Each row is a point on a landscape with many peaks, with its height.
A climber steps from a point to the highest of its 2 nearest points, and stops where none of them is higher. Distance is the straight distance between rows; heights are no part of it.
q_182 height 239: -6,-8,8,0,-11,-23,25,6,-28,5,34,1,3,-3,-8,2,39,-34,1,-12
q_685 height 95: 15,11,-29,12,-49,-13,-15,48,7,6,-5,52,-25,-38,-8,-9,-5,7,23,21
q_478 height 260: 3,16,-42,-14,24,33,41,23,9,38,-3,28,10,10,-1,1,-16,30,-29,53
q_851 height 504: 10,-16,-36,-11,2,-4,-1,-16,7,14,27,-4,14,11,-42,2,-23,3,8,8
q_806 height 344: 53,-3,38,9,-6,10,-30,-3,-20,-11,-25,8,17,-9,-18,12,-10,0,-6,-27
q_602 height 448: 7,27,16,12,3,-28,-10,6,-16,34,10,30,30,-24,35,31,0,12,-13,15
q_360 height 529: -9,-20,0,-26,22,-41,-5,15,24,-3,-7,24,18,35,9,-7,-10,38,-19,-19
q_763 height 544: 9,-6,34,-37,15,-47,6,18,11,-31,-5,38,18,31,15,-15,-28,31,-27,-27
q_21 height 269: -32,-17,-13,15,-18,-17,-39,27,22,-21,29,7,-11,-43,-6,9,12,8,-3,-15
q_194 height 354: 15,-4,-51,5,-10,-18,-24,21,33,2,-8,-37,-3,5,16,9,-25,-27,10,19
q_769 height 316: 26,-13,18,-13,-21,3,-36,-3,13,-16,-3,-19,14,-1,-27,9,3,-17,-38,-3
q_197 height 556: 25,-3,3,-11,-7,-33,-32,32,-8,5,-13,23,41,19,-3,22,4,-2,-23,-3
q_314 height 414: -11,-11,-8,-17,-6,-7,5,13,34,9,-31,-4,14,36,1,-37,-7,21,19,14
q_592 height 551: -12,-14,12,-6,-26,-2,5,8,19,32,23,22,2,-4,2,26,25,-9,-21,17
q_24 height 416: 4,8,-27,-17,-32,19,-29,-13,-35,-37,4,18,-22,-6,-39,-33,-15,-3,32,18
q_487 height 394: 5,17,-15,-7,-19,10,5,1,-12,24,-22,-16,-3,46,28,2,-3,-38,21,35
q_787 height 559: 16,-4,40,-33,-4,-40,10,15,18,-21,-18,19,30,22,9,3,-6,12,-55,-30
q_789 height 46: 35,-9,-11,26,-24,-6,-34,12,2,4,11,28,2,-31,-23,37,-6,6,-8,-23
q_856 height 442: -19,3,-29,13,50,-33,16,32,5,24,-3,-13,13,-1,48,15,13,5,24,11
q_624 height 471: 14,-4,18,13,-12,-6,-49,-1,39,-17,-14,-26,-6,-15,-4,-8,-9,16,8,-30
q_96 height 390: -35,-2,16,-39,36,-37,15,18,-10,-9,15,-35,14,21,1,1,38,-7,-31,-8
q_469 height 371: -15,24,55,-28,52,-29,20,-17,6,-9,15,-33,15,-18,3,31,6,19,-55,-8
q_370 height 476: -8,10,3,20,-40,-2,-12,-35,0,25,21,10,8,-1,27,0,-5,-8,4,-1
q_81 height 401: 27,-2,-8,3,-20,3,8,10,-30,2,-17,30,24,20,-5,-25,-5,-8,2,-1
q_732 height 592: 10,9,18,12,10,-26,35,-26,-7,22,30,-41,8,11,5,-10,11,-17,11,-27
q_144 height 587: 26,1,-3,-10,12,-19,-28,8,-24,8,-7,29,19,47,5,33,2,-2,-23,-6
q_532 height 423: 1,-2,0,-11,-27,-10,-11,4,6,-7,-22,-7,18,42,0,-35,2,2,34,10
q_822 height 267: 29,-18,-49,19,-13,-2,-30,-14,23,-10,5,-37,4,18,11,20,-18,-16,-32,-25
q_26 height 415: -39,10,25,-20,23,9,24,-20,-18,34,7,16,19,6,8,23,7,29,-17,50
q_699 height 581: 17,-15,48,-22,-15,-27,36,-4,21,9,-2,8,16,18,-28,-26,6,3,-5,-12
q_489 height 297: -2,-4,-2,-19,-16,29,-12,10,20,-9,-13,16,-38,-56,-32,-7,-21,-8,16,27
q_135 height 299: -26,13,-51,0,8,19,-17,9,22,-5,8,-38,-7,-4,21,-8,-30,-14,8,43
q_681 height 560: 43,-19,-9,2,-4,-10,4,5,-23,-8,-10,-6,-9,26,-25,8,38,-24,12,-31
q_251 height 522: -26,-2,42,-16,20,3,-11,-18,15,6,1,-3,-3,28,21,29,9,16,-10,-11
q_38 height 378: -31,15,27,-37,-2,-12,15,-19,-12,-38,19,0,32,11,-2,-43,-2,-5,-42,-6
q_671 height 586: 25,-23,10,1,-5,-9,4,16,-23,-33,-4,11,-3,6,-40,-10,37,-7,1,-37
q_807 height 123: 1,29,-7,-6,3,38,-22,30,12,13,-4,45,-48,-37,-17,16,-17,42,-2,34
q_826 height 285: 30,-5,-20,8,-19,-2,-55,-17,12,-12,-8,-28,4,44,24,40,-5,-6,-30,-15
q_333 height 450: 30,-27,-24,-11,16,7,-26,16,9,-44,-47,6,13,35,-10,-27,-3,17,-11,-30
q_598 height 205: -1,-17,-24,12,-7,-11,17,-4,-13,-19,45,-14,3,0,-26,-11,12,-21,-19,-39
q_919 height 509: 40,-14,11,-7,2,-7,32,-25,-16,23,11,-32,7,17,-29,24,11,-22,-19,-14
q_907 height 283: 23,3,-5,-17,-30,-2,-26,0,-10,-14,7,-19,-20,-31,-37,11,-6,-40,15,24
q_394 height 367: 3,19,3,-4,-22,16,30,-1,3,40,1,18,-15,10,-2,3,-10,6,27,37
q_14 height 434: 26,-23,-25,-20,5,4,-22,29,-6,-19,-41,20,9,18,-33,-12,-2,9,17,-7
q_759 height 386: -8,-17,7,23,18,7,11,-11,8,-17,-4,-21,-7,-9,19,-16,10,-17,-8,-40
q_545 height 534: 25,-20,-14,12,5,-18,3,23,-7,16,-5,-4,-16,19,-15,9,16,-15,26,-21
q_224 height 427: 5,21,-26,-8,-16,6,-10,-4,-25,-17,8,26,-18,-34,-35,-35,-29,22,40,29
q_310 height 223: 12,-6,-9,15,4,-29,42,-4,-25,-1,55,-3,20,-8,-8,4,31,-37,-28,-34
q_691 height 186: 7,-26,-37,8,-1,2,-14,10,-4,-56,-9,-18,-6,-1,-13,-21,18,-7,8,-23
q_991 height 215: -4,5,-25,37,3,6,-7,-5,3,8,-5,-13,-11,-1,28,-22,-11,-8,43,-19
q_874 height 429: 28,-13,-16,19,-15,9,11,-9,-9,-5,-3,23,3,8,-22,-2,-9,-11,-1,-14
q_421 height 326: 35,5,42,-4,-16,-2,-31,7,4,1,-18,-15,28,-12,-13,27,3,-22,-26,-7
q_588 height 257: -37,-20,4,5,3,-17,-12,29,17,-11,28,17,-20,-28,-9,7,37,16,3,-24
q_922 height 341: -14,33,-27,-11,11,44,60,7,-21,29,-3,6,-19,-5,6,-24,5,5,14,76
q_228 height 515: -1,7,12,4,40,0,-30,7,-20,-24,8,-26,-2,-24,-6,18,20,-7,-31,-37
q_755 height 383: -25,19,48,-31,18,-25,-1,8,0,-16,13,-45,22,25,28,17,22,-10,-45,-8
q_529 height 404: -14,10,5,-1,31,6,24,-17,-15,36,-6,22,20,-17,9,10,9,36,-4,64
q_887 height 578: 3,24,40,-11,-9,-49,0,8,-16,-7,18,9,21,-15,22,4,35,-17,-13,-12
q_694 height 370: -2,46,-16,-12,-2,20,9,22,-12,11,-14,9,-42,-35,17,0,-13,-18,29,69
q_192 height 419: 14,-11,-8,-17,8,26,-11,38,-22,-4,-52,14,0,28,-10,-18,2,-7,19,15
q_585 height 499: 41,3,7,16,-12,0,-13,-32,-29,-30,-2,-7,0,9,-8,-12,9,5,-20,-59
q_829 height 382: -10,16,-14,21,0,4,-37,11,11,13,-5,10,31,-26,32,2,-22,1,-6,12
q_445 height 440: -17,15,-32,-17,9,13,-19,7,-8,-9,3,-1,-11,-12,-38,-16,-23,12,35,33
q_266 height 565: -4,22,56,-7,-12,-14,-7,6,-18,-7,4,0,9,-3,22,26,36,-21,-21,-18
q_724 height 308: 3,4,-46,7,-9,13,-6,6,-18,-14,13,-8,-36,-47,-1,10,-9,-51,17,12
q_881 height 400: 7,-5,-26,-18,-17,23,-23,-8,-33,-50,7,-2,-13,27,-50,-16,1,4,11,11
q_112 height 309: 33,0,-33,12,-8,4,-13,-30,-15,-2,24,-45,-1,17,-20,1,-24,-17,6,-9
q_896 height 204: -26,-9,1,13,19,36,-12,-30,31,-2,3,-8,10,-39,24,-15,-29,17,2,4
q_654 height 535: 22,-7,21,-14,-21,14,28,-34,-24,7,14,-23,1,34,-13,14,18,-49,-24,-16
q_166 height 353: 2,28,-14,-10,24,21,61,24,-13,20,-21,3,-23,-46,2,-17,-2,-10,19,84
q_361 height 323: 19,10,-27,9,-1,-22,-16,-18,-13,-6,26,-36,24,14,11,-4,-6,-7,-1,-18
q_917 height 295: -10,5,-12,-3,-15,17,-4,-1,-17,-15,23,-27,-16,-35,-17,11,9,-49,10,22
q_967 height 339: -10,-13,3,-19,3,-2,-26,-34,6,-23,16,2,23,38,-16,-4,-9,30,-38,-22
q_956 height 194: -6,-14,-20,3,-5,-17,2,5,-11,-25,15,-23,-6,16,-18,-22,16,-15,3,-18
q_58 height 455: 1,-18,17,11,-25,9,9,-11,-16,-13,3,40,-1,-5,-11,-7,12,2,-14,-38
q_273 height 329: -16,-2,-3,-12,13,18,-28,9,7,1,0,-24,-29,3,-10,40,-7,-20,4,15
q_66 height 246: -43,-14,13,4,17,-10,2,13,6,-3,5,49,-5,-2,8,7,23,17,-3,-24
q_434 height 337: -12,-7,17,-9,31,44,-14,1,0,-11,-10,-24,-43,-15,-17,43,3,-13,12,5
q_214 height 514: -11,-23,-9,-4,-7,-24,-8,12,28,-17,-17,22,12,54,31,-12,3,13,-23,-26
q_77 height 306: -16,4,-16,-20,11,10,16,2,22,5,-1,3,-42,-62,-24,14,-17,-2,20,38
q_409 height 255: -4,-5,-49,5,-15,17,-40,1,4,-29,-8,-3,-8,16,14,-4,-17,-7,-5,0
q_70 height 208: -16,0,-12,-2,29,-17,30,11,-18,17,29,35,12,-38,-25,-12,16,30,8,36
q_597 height 612: -13,29,41,-23,19,-40,28,-27,13,-9,10,-60,6,-19,7,13,-9,31,-39,-56
q_73 height 546: 18,15,41,12,-10,-36,-9,-7,0,13,13,-21,2,12,6,35,20,-16,-21,-39
q_552 height 385: 7,12,-9,12,24,-10,7,2,-17,49,11,11,15,-24,12,11,-16,29,23,58
q_927 height 583: 35,-11,32,-21,-14,-21,-4,13,-4,-9,-28,20,42,28,-7,-2,10,-14,-40,-10
q_835 height 388: -13,14,27,-21,9,-1,-8,-21,-8,-10,3,0,32,8,-13,-34,-8,18,-20,13
q_593 height 555: 13,-12,-9,-6,24,21,0,-6,-42,-2,2,1,-12,25,-29,13,-7,-9,16,-9
q_758 height 376: 7,-17,3,5,29,3,-1,4,4,-27,-23,-14,14,-1,8,-6,-2,-12,-22,-35
q_673 height 175: -29,-19,-2,5,9,37,-2,-5,-14,-41,-8,-4,-12,8,-13,-46,8,-6,20,-15
q_785 height 351: 4,1,14,-8,-15,2,-30,-31,-6,-35,-3,-2,-9,48,0,-12,5,30,-12,-36
q_322 height 530: -3,3,0,-6,-21,-43,-8,22,-6,5,11,25,28,4,-4,-25,11,9,0,8
q_667 height 361: 7,-16,-2,-2,-31,12,-33,-29,1,-55,-5,1,-20,39,-5,20,32,17,-25,-45
q_960 height 357: -19,1,45,-10,45,18,-2,-23,2,-8,8,-15,3,-28,-16,21,4,18,-23,-9
q_730 height 397: -1,-9,21,37,0,17,0,-9,17,-7,-9,1,-8,-24,36,10,6,-16,-6,-37
q_793 height 558: 22,-22,-16,-12,-11,27,24,-21,-28,0,6,-25,-14,46,-35,2,5,-43,-12,6
q_701 height 510: -17,-5,36,5,-15,20,-15,-28,13,20,5,3,-14,16,6,27,-8,11,2,-6
q_237 height 430: -13,-5,35,-26,13,-25,28,-27,-3,28,14,23,20,24,2,21,11,20,-9,21
q_493 height 460: 38,-12,9,3,-6,-11,-25,0,10,30,-1,-25,10,12,-12,33,-6,-5,10,0
q_303 height 380: -42,10,-14,12,0,17,8,6,-11,9,1,-23,-28,34,53,8,15,-39,39,16
q_853 height 537: 19,-2,9,6,7,-7,-44,13,-36,-29,-13,-3,-9,-4,-4,19,24,-6,-7,-32
q_154 height 268: 0,2,-78,12,-29,24,-21,8,13,-24,-11,2,-9,-2,2,-12,-32,-16,-21,14
q_506 height 375: 13,-17,-15,0,-35,30,-13,-33,-9,-36,-12,5,-15,48,-3,15,16,-15,-19,-21
q_363 height 348: -25,-20,35,1,20,45,-7,-20,0,-11,0,-26,-20,-21,-17,35,5,-10,-14,-20
q_229 height 474: 24,10,35,12,-16,-22,-28,-13,8,31,10,14,20,-7,14,31,-10,18,-9,4
q_413 height 470: -11,-19,39,-12,-5,4,35,-14,29,29,1,60,12,8,-9,21,-3,39,-33,8
q_339 height 288: 27,-14,-22,15,-32,-4,-11,-9,15,-1,12,-35,-1,-6,-9,15,-12,-33,-13,-12
q_670 height 359: 37,-10,12,21,11,0,-24,-5,-7,-10,-32,9,18,4,5,18,-16,-12,-12,-29
q_249 height 576: 16,4,7,12,16,0,36,-39,-21,19,20,-10,17,15,3,-6,-3,-6,30,-12
q_905 height 527: -7,-10,-9,12,25,0,-26,-1,-6,-52,-5,-46,-15,-20,2,7,29,-13,-25,-48
q_88 height 192: -8,1,15,22,-24,15,-3,-5,22,-12,-6,-3,-23,-58,1,-17,-16,1,46,-2
q_891 height 241: 15,13,-63,30,-19,29,-48,12,1,-22,-23,14,-30,5,30,-1,-16,8,9,-4
q_861 height 365: 9,12,-18,21,36,-7,28,14,-7,32,-18,2,7,-28,23,0,-6,18,48,35
q_374 height 606: 21,20,22,10,-7,-25,16,-28,10,16,15,-72,16,4,8,3,11,-15,-6,-34
q_920 height 350: 4,10,-24,14,49,0,-2,31,-11,18,-13,1,0,-23,13,-3,-14,12,42,7
q_864 height 154: -44,-5,6,-6,14,44,-4,-25,29,10,-2,-8,-31,6,-12,15,-21,35,12,19
q_406 height 641: 4,23,44,-12,-10,-37,35,-20,-1,17,25,-37,19,-12,-22,1,29,3,-28,-26
q_494 height 395: -33,10,18,-8,16,21,7,-36,-21,-3,4,6,36,-6,14,-22,-21,19,-12,32
q_325 height 564: 9,-3,70,-5,-24,-23,8,-1,34,15,0,17,27,-11,-13,-22,18,18,4,-12
q_795 height 449: -9,-3,34,-18,9,-16,27,-16,-8,24,22,58,10,18,-4,36,11,24,-31,-11
q_163 height 473: 3,-6,-51,-20,-2,2,12,4,16,5,9,-4,3,-19,-42,-14,-31,2,-6,41
q_497 height 511: 4,-30,-14,16,13,-10,30,14,2,16,-16,19,-15,10,-4,-6,10,2,21,-26
q_254 height 485: 11,-14,12,11,-34,-6,31,-12,-16,18,21,53,17,-14,-18,-10,9,-14,-13,-18
q_175 height 424: -6,-9,-20,10,17,-51,10,32,22,24,-6,5,29,19,38,-2,-6,12,4,8
q_586 height 110: 17,30,-11,-5,-21,17,-8,38,11,21,-6,50,-23,-33,-13,0,-18,18,5,35
q_172 height 516: 17,6,35,9,-19,-10,-15,-12,-15,-48,-24,-9,-3,5,15,-31,17,5,-28,-58
q_255 height 230: -5,13,-38,5,21,48,13,-5,16,27,1,10,7,0,15,2,-43,15,-20,37
q_661 height 432: 11,-10,20,-8,-22,-4,9,-5,4,1,-12,-18,27,27,15,-47,4,-17,6,3
q_979 height 379: -11,36,-23,-8,2,13,16,19,10,16,-21,-12,-32,-8,43,-6,-7,-30,29,73
q_841 height 441: -4,-1,32,5,-14,1,24,-6,13,4,-10,-9,17,-16,30,-22,-3,-18,7,0
q_368 height 372: -1,-11,-27,-1,-28,51,-5,-14,-15,-25,-14,25,-22,25,-10,-18,-6,5,4,5
q_412 height 63: 40,-15,-24,8,-28,-7,-34,5,14,3,2,22,-6,-20,-28,12,-28,11,-6,4
q_114 height 259: 24,5,-12,12,-19,-14,-5,24,-44,3,3,6,1,-23,-12,-6,18,-39,45,12
q_913 height 603: 1,22,36,-19,26,-33,29,-15,-4,-21,17,-20,-5,-3,2,-1,-6,26,-40,-48
q_274 height 517: -7,-5,30,12,-29,-5,28,-13,-12,30,32,44,12,-18,-2,19,17,-8,-28,3
q_430 height 234: -27,-1,3,11,22,19,19,23,-14,-3,-5,62,-3,-21,10,-15,22,27,11,1
q_23 height 363: -24,8,-38,15,19,4,-25,33,-5,7,4,3,10,-28,31,10,-11,-12,0,30
q_973 height 355: -4,7,2,24,-9,-51,-7,-5,-1,-3,9,2,17,29,46,-1,-1,-1,-17,-38
q_869 height 331: 28,-16,-21,11,31,-11,17,8,15,-2,-27,-38,9,23,8,-24,-20,-10,32,-5
q_964 height 623: 12,42,35,-19,13,-37,25,-19,9,19,9,-62,13,-4,10,11,8,9,-37,-32
q_741 height 364: -10,18,53,-2,47,-17,4,-30,4,5,21,-23,10,-39,-13,36,9,34,-22,-23
q_645 height 342: -10,21,-21,-10,-26,35,17,3,-2,11,-2,40,-32,36,-12,-25,-10,27,0,30
q_589 height 584: 18,-7,-26,-3,5,19,21,-2,-40,11,1,-5,-7,39,-20,3,6,-31,10,10
q_419 height 158: -27,-8,17,3,23,56,8,-33,14,0,-11,-24,-26,9,-1,-5,-22,23,28,-2
q_227 height 272: 18,-1,2,-9,-23,-17,-8,15,-27,-12,16,-14,-20,-34,-53,-5,14,-32,40,23
q_820 height 307: -30,1,-31,-18,0,11,-11,12,35,-8,-3,-40,-23,-17,5,11,-15,-31,7,48
q_669 height 302: 37,-8,9,-9,-27,2,-24,-23,9,-16,-16,-23,7,32,-5,25,14,-9,-45,-29
q_764 height 541: -8,1,7,13,-5,9,-21,4,6,-47,2,-55,-3,-38,-6,-19,24,-24,-22,-26
q_570 height 249: 7,9,-1,21,-10,-38,1,26,-36,-2,20,-8,0,-12,-1,1,34,-34,24,-3
q_678 height 328: 26,-6,-4,5,14,32,35,28,-4,24,-42,16,4,-26,-13,-10,-2,-7,12,25
q_846 height 498: 1,-26,15,15,-22,-5,-17,-7,32,-19,-21,24,-1,24,16,0,-7,10,-21,-37
q_20 height 136: -18,14,-24,-10,11,26,-23,31,18,11,-15,22,-43,-16,-4,25,-15,11,18,30
q_329 height 221: -29,9,-19,9,12,16,23,21,-24,11,17,46,6,-37,-2,-15,11,24,2,27
q_52 height 384: 7,14,7,-5,-22,4,4,-7,-29,15,-1,19,2,8,-3,-11,-1,-4,23,17
q_748 height 377: -22,22,56,-26,39,-18,1,9,-7,-17,0,-24,12,-4,14,19,15,11,-42,-16
q_867 height 286: -23,5,-69,9,-14,22,-5,14,27,-3,-9,-9,-36,-2,33,-14,-27,-15,0,23
q_439 height 228: 8,14,-38,35,-5,23,-31,8,-15,6,-19,17,-20,11,28,-8,-30,9,28,-11
q_742 height 462: 15,-25,-2,1,9,-18,-38,6,33,-38,-31,-15,7,15,-12,-13,2,34,-3,-34
q_223 height 325: -5,-9,-21,23,-2,5,-13,22,-1,-12,10,-3,-13,-62,5,9,0,-37,2,-14
q_525 height 338: 20,-6,-23,7,18,-25,-14,13,17,-10,-18,-50,11,5,6,0,-11,-21,29,1
q_926 height 610: -2,-1,34,-15,-9,-32,31,-2,15,8,21,-36,34,-33,-33,-30,22,-9,19,21
q_5 height 598: 2,-20,35,-14,-2,-33,51,4,13,12,6,-18,10,-3,-23,-17,32,-9,23,3
q_343 height 166: -5,1,32,16,3,10,11,-21,-13,-6,-16,-8,-9,15,2,-20,0,12,32,-21
q_735 height 520: 1,12,20,-5,-12,-33,-17,5,-16,-3,14,44,21,12,-2,-12,10,25,11,-15
q_792 height 456: -12,0,-35,-25,12,31,10,7,-1,-6,2,2,-13,-21,-50,-16,-28,-10,2,49
q_221 height 453: -41,4,-8,8,47,-9,20,21,-6,8,-8,5,8,8,41,0,16,13,19,3
q_207 height 428: -17,10,29,16,15,-3,-1,-2,-13,24,2,48,8,-31,37,8,4,19,-3,14
q_401 height 324: 14,36,-36,-17,10,23,53,19,-22,50,6,21,-19,21,-2,-17,-4,13,7,64
q_190 height 335: 19,2,-22,5,24,8,-5,16,4,4,-28,-3,-5,8,-7,-22,-36,8,44,6
q_875 height 340: 2,8,-32,28,-10,-40,-26,-10,-10,9,11,-13,21,24,40,-10,-7,-10,8,-15
q_393 height 412: -11,6,24,27,20,-2,-18,-6,-3,6,1,20,11,-37,50,24,2,-2,-10,-21
q_183 height 531: -5,13,50,-8,4,-21,-9,-12,11,-3,-10,-33,-3,25,22,18,11,-1,-3,-29
q_791 height 287: 15,9,-5,-16,-25,56,-7,-3,-5,-11,-28,28,-36,-33,-38,-10,-33,-2,-1,28
q_282 height 399: 1,-6,-32,5,-5,-21,-3,19,22,30,-3,8,23,18,6,9,-17,8,10,19
q_327 height 366: -30,3,4,10,-10,-18,-1,-17,17,10,13,-14,2,54,50,10,6,-8,-2,-33
q_157 height 463: -60,-8,-21,-2,33,3,32,14,13,14,2,20,-16,6,20,-9,14,34,17,8
q_442 height 146: -22,8,-14,-15,23,37,-15,4,36,23,-11,-1,-58,-5,-12,28,-30,27,15,33
q_111 height 484: -6,-17,27,18,-16,-6,-41,6,46,-13,-18,20,-6,-17,21,-5,-7,31,-2,-38
q_42 height 289: -7,-15,-12,10,-34,-15,-22,-5,26,-5,42,8,4,-30,-31,13,-3,3,-21,-6
q_842 height 362: -9,38,-25,-17,28,24,23,24,3,12,-2,-2,-29,-46,1,-7,-6,4,19,76
q_590 height 374: 27,-6,-53,3,-19,-15,-1,13,40,24,-13,-11,13,12,19,-22,-31,-2,18,27
q_530 height 345: -15,3,-20,17,19,-3,-38,29,-23,-25,18,6,0,-39,14,8,5,-17,-2,5
q_573 height 311: 3,-2,-11,11,-35,-16,-28,-30,12,-13,36,-5,5,9,-21,9,3,13,-38,-22
q_985 height 387: -18,30,-21,-4,-19,19,20,10,-14,34,-2,-14,-27,23,40,6,8,-44,30,51
q_332 height 79: 28,-7,-25,10,-42,-6,-7,38,21,10,-10,24,-5,-10,-12,3,-21,2,9,4
q_264 height 472: -41,-21,3,-12,36,-19,53,21,16,0,-13,40,-13,14,28,-12,21,28,23,-23
q_621 height 396: -46,-19,8,-23,31,-15,25,16,10,-4,17,-18,5,15,-7,-5,31,-10,-3,10
q_11 height 343: 5,-5,-19,-11,31,32,57,8,4,20,-32,-3,-11,-38,-9,-17,5,-16,28,50
q_906 height 180: -10,-23,-35,7,-17,25,-3,-14,-16,-64,-5,-7,-10,10,-14,-40,8,-2,-5,-27
q_963 height 327: 12,-8,-13,5,-19,3,-48,-40,7,-20,22,1,18,27,-30,6,-25,23,-39,-22
q_595 height 212: -25,1,-31,14,19,30,-2,-11,20,14,-3,-10,17,-39,23,-7,-33,11,-12,37
q_739 height 317: -12,-9,1,-33,5,19,3,14,20,2,-9,-24,-33,-30,-13,28,-7,-29,15,47
q_139 height 526: 0,13,28,2,-7,-16,-20,-8,-7,-42,0,-29,12,-9,8,-25,18,-4,-20,-39
q_375 height 389: 11,-18,-27,2,-32,34,-22,-34,-19,-43,-2,-8,-30,36,-30,4,-1,-5,0,-2
q_689 height 461: -12,14,26,23,-41,11,10,-57,6,23,38,-5,13,-11,25,-13,-9,-3,9,11
q_513 height 310: 6,-4,1,-3,30,22,43,29,7,33,-48,23,13,7,6,0,0,8,-1,31
q_69 height 398: -16,15,11,34,12,16,-23,-11,-1,14,-4,-2,14,-37,47,17,-14,-13,-10,13
q_466 height 373: -43,-2,-4,7,-10,9,-7,-7,0,5,12,-16,-13,27,53,14,18,-15,9,-1
q_649 height 528: 5,-2,-2,-7,19,0,-7,-9,-14,8,16,-25,2,11,-36,10,-14,11,16,4
q_634 height 402: -26,-12,-5,-20,21,-5,14,16,13,-11,-3,-13,11,33,-12,-20,1,3,14,13
q_105 height 346: 1,12,-36,-25,-18,19,25,13,9,31,-2,19,-30,30,-17,-11,-20,6,15,38
q_834 height 451: -9,-2,27,23,-12,10,40,-39,4,22,16,-9,13,-26,24,-8,-3,-6,16,7
q_25 height 518: -7,-19,3,3,-20,-22,13,30,30,22,-1,44,10,-1,-11,23,18,7,-32,5
q_492 height 495: 2,8,44,19,-28,2,-25,-23,12,23,18,3,4,-4,20,21,0,1,-1,-17
q_969 height 543: 0,-7,36,15,-22,-36,2,-2,10,7,13,33,2,-8,-3,-9,14,24,21,-18
q_307 height 557: -4,0,21,-1,-30,-48,12,20,-3,-16,19,10,30,-10,12,-35,24,-16,-11,-23
q_392 height 488: 41,-3,25,-5,9,-13,8,-14,-15,19,-1,-31,-4,26,-23,30,3,-20,16,-17
q_232 height 490: -9,-15,-15,13,30,-17,45,25,1,26,-14,40,-13,9,19,4,13,29,21,-27
q_40 height 358: -13,7,-27,-1,-31,42,2,4,-13,-7,-6,39,-39,28,-11,-31,-20,32,28,5
q_751 height 198: -23,-6,12,34,10,22,11,-13,34,-3,-7,1,-9,-49,24,-22,-10,23,28,-11
q_72 height 622: 16,6,31,-8,-14,-27,27,-17,23,7,22,-47,30,-19,-32,-25,16,-10,-14,-8
q_901 height 405: 5,9,3,-20,-6,17,3,27,-16,22,-41,-2,4,35,10,-2,-11,-24,31,35
q_257 height 403: -30,19,14,-10,38,22,10,-37,-22,14,21,5,24,6,20,8,-3,15,-9,16
q_544 height 162: -10,-4,35,9,32,26,23,-37,-18,3,-2,-21,-21,2,-5,-11,-8,15,56,-16
q_849 height 291: -1,-11,-13,2,36,15,49,9,4,26,-11,33,7,-6,-2,1,-10,20,-9,26
q_710 height 447: 23,5,7,1,-21,-29,-16,-17,7,21,10,-7,21,27,4,31,-10,-1,-6,-3
q_185 height 494: -11,-7,36,4,-8,32,8,-17,15,30,-7,29,1,8,1,28,-3,23,-15,17
q_247 height 171: -23,-1,25,1,33,22,7,-13,-25,-32,-9,-16,-1,-7,6,-43,0,12,10,-24
q_400 height 561: 30,-10,4,0,1,-22,-24,15,-26,-41,1,8,-9,19,-22,8,33,7,-20,-52

For each start below, name the point where the climber stops.
q_645: q_589
q_329: q_589
q_273: q_701
q_751: q_927
q_869: q_671

Call two points neighbours if one is among the 2 nearest of the other. Go from one point of each pair to the other, from neighbour to neighbour, staying as high as possible. Name the lowest point that can't be avoided.
q_887, q_927: q_710
q_927, q_144: q_197
q_887, q_406: q_735
q_671, q_764: q_228
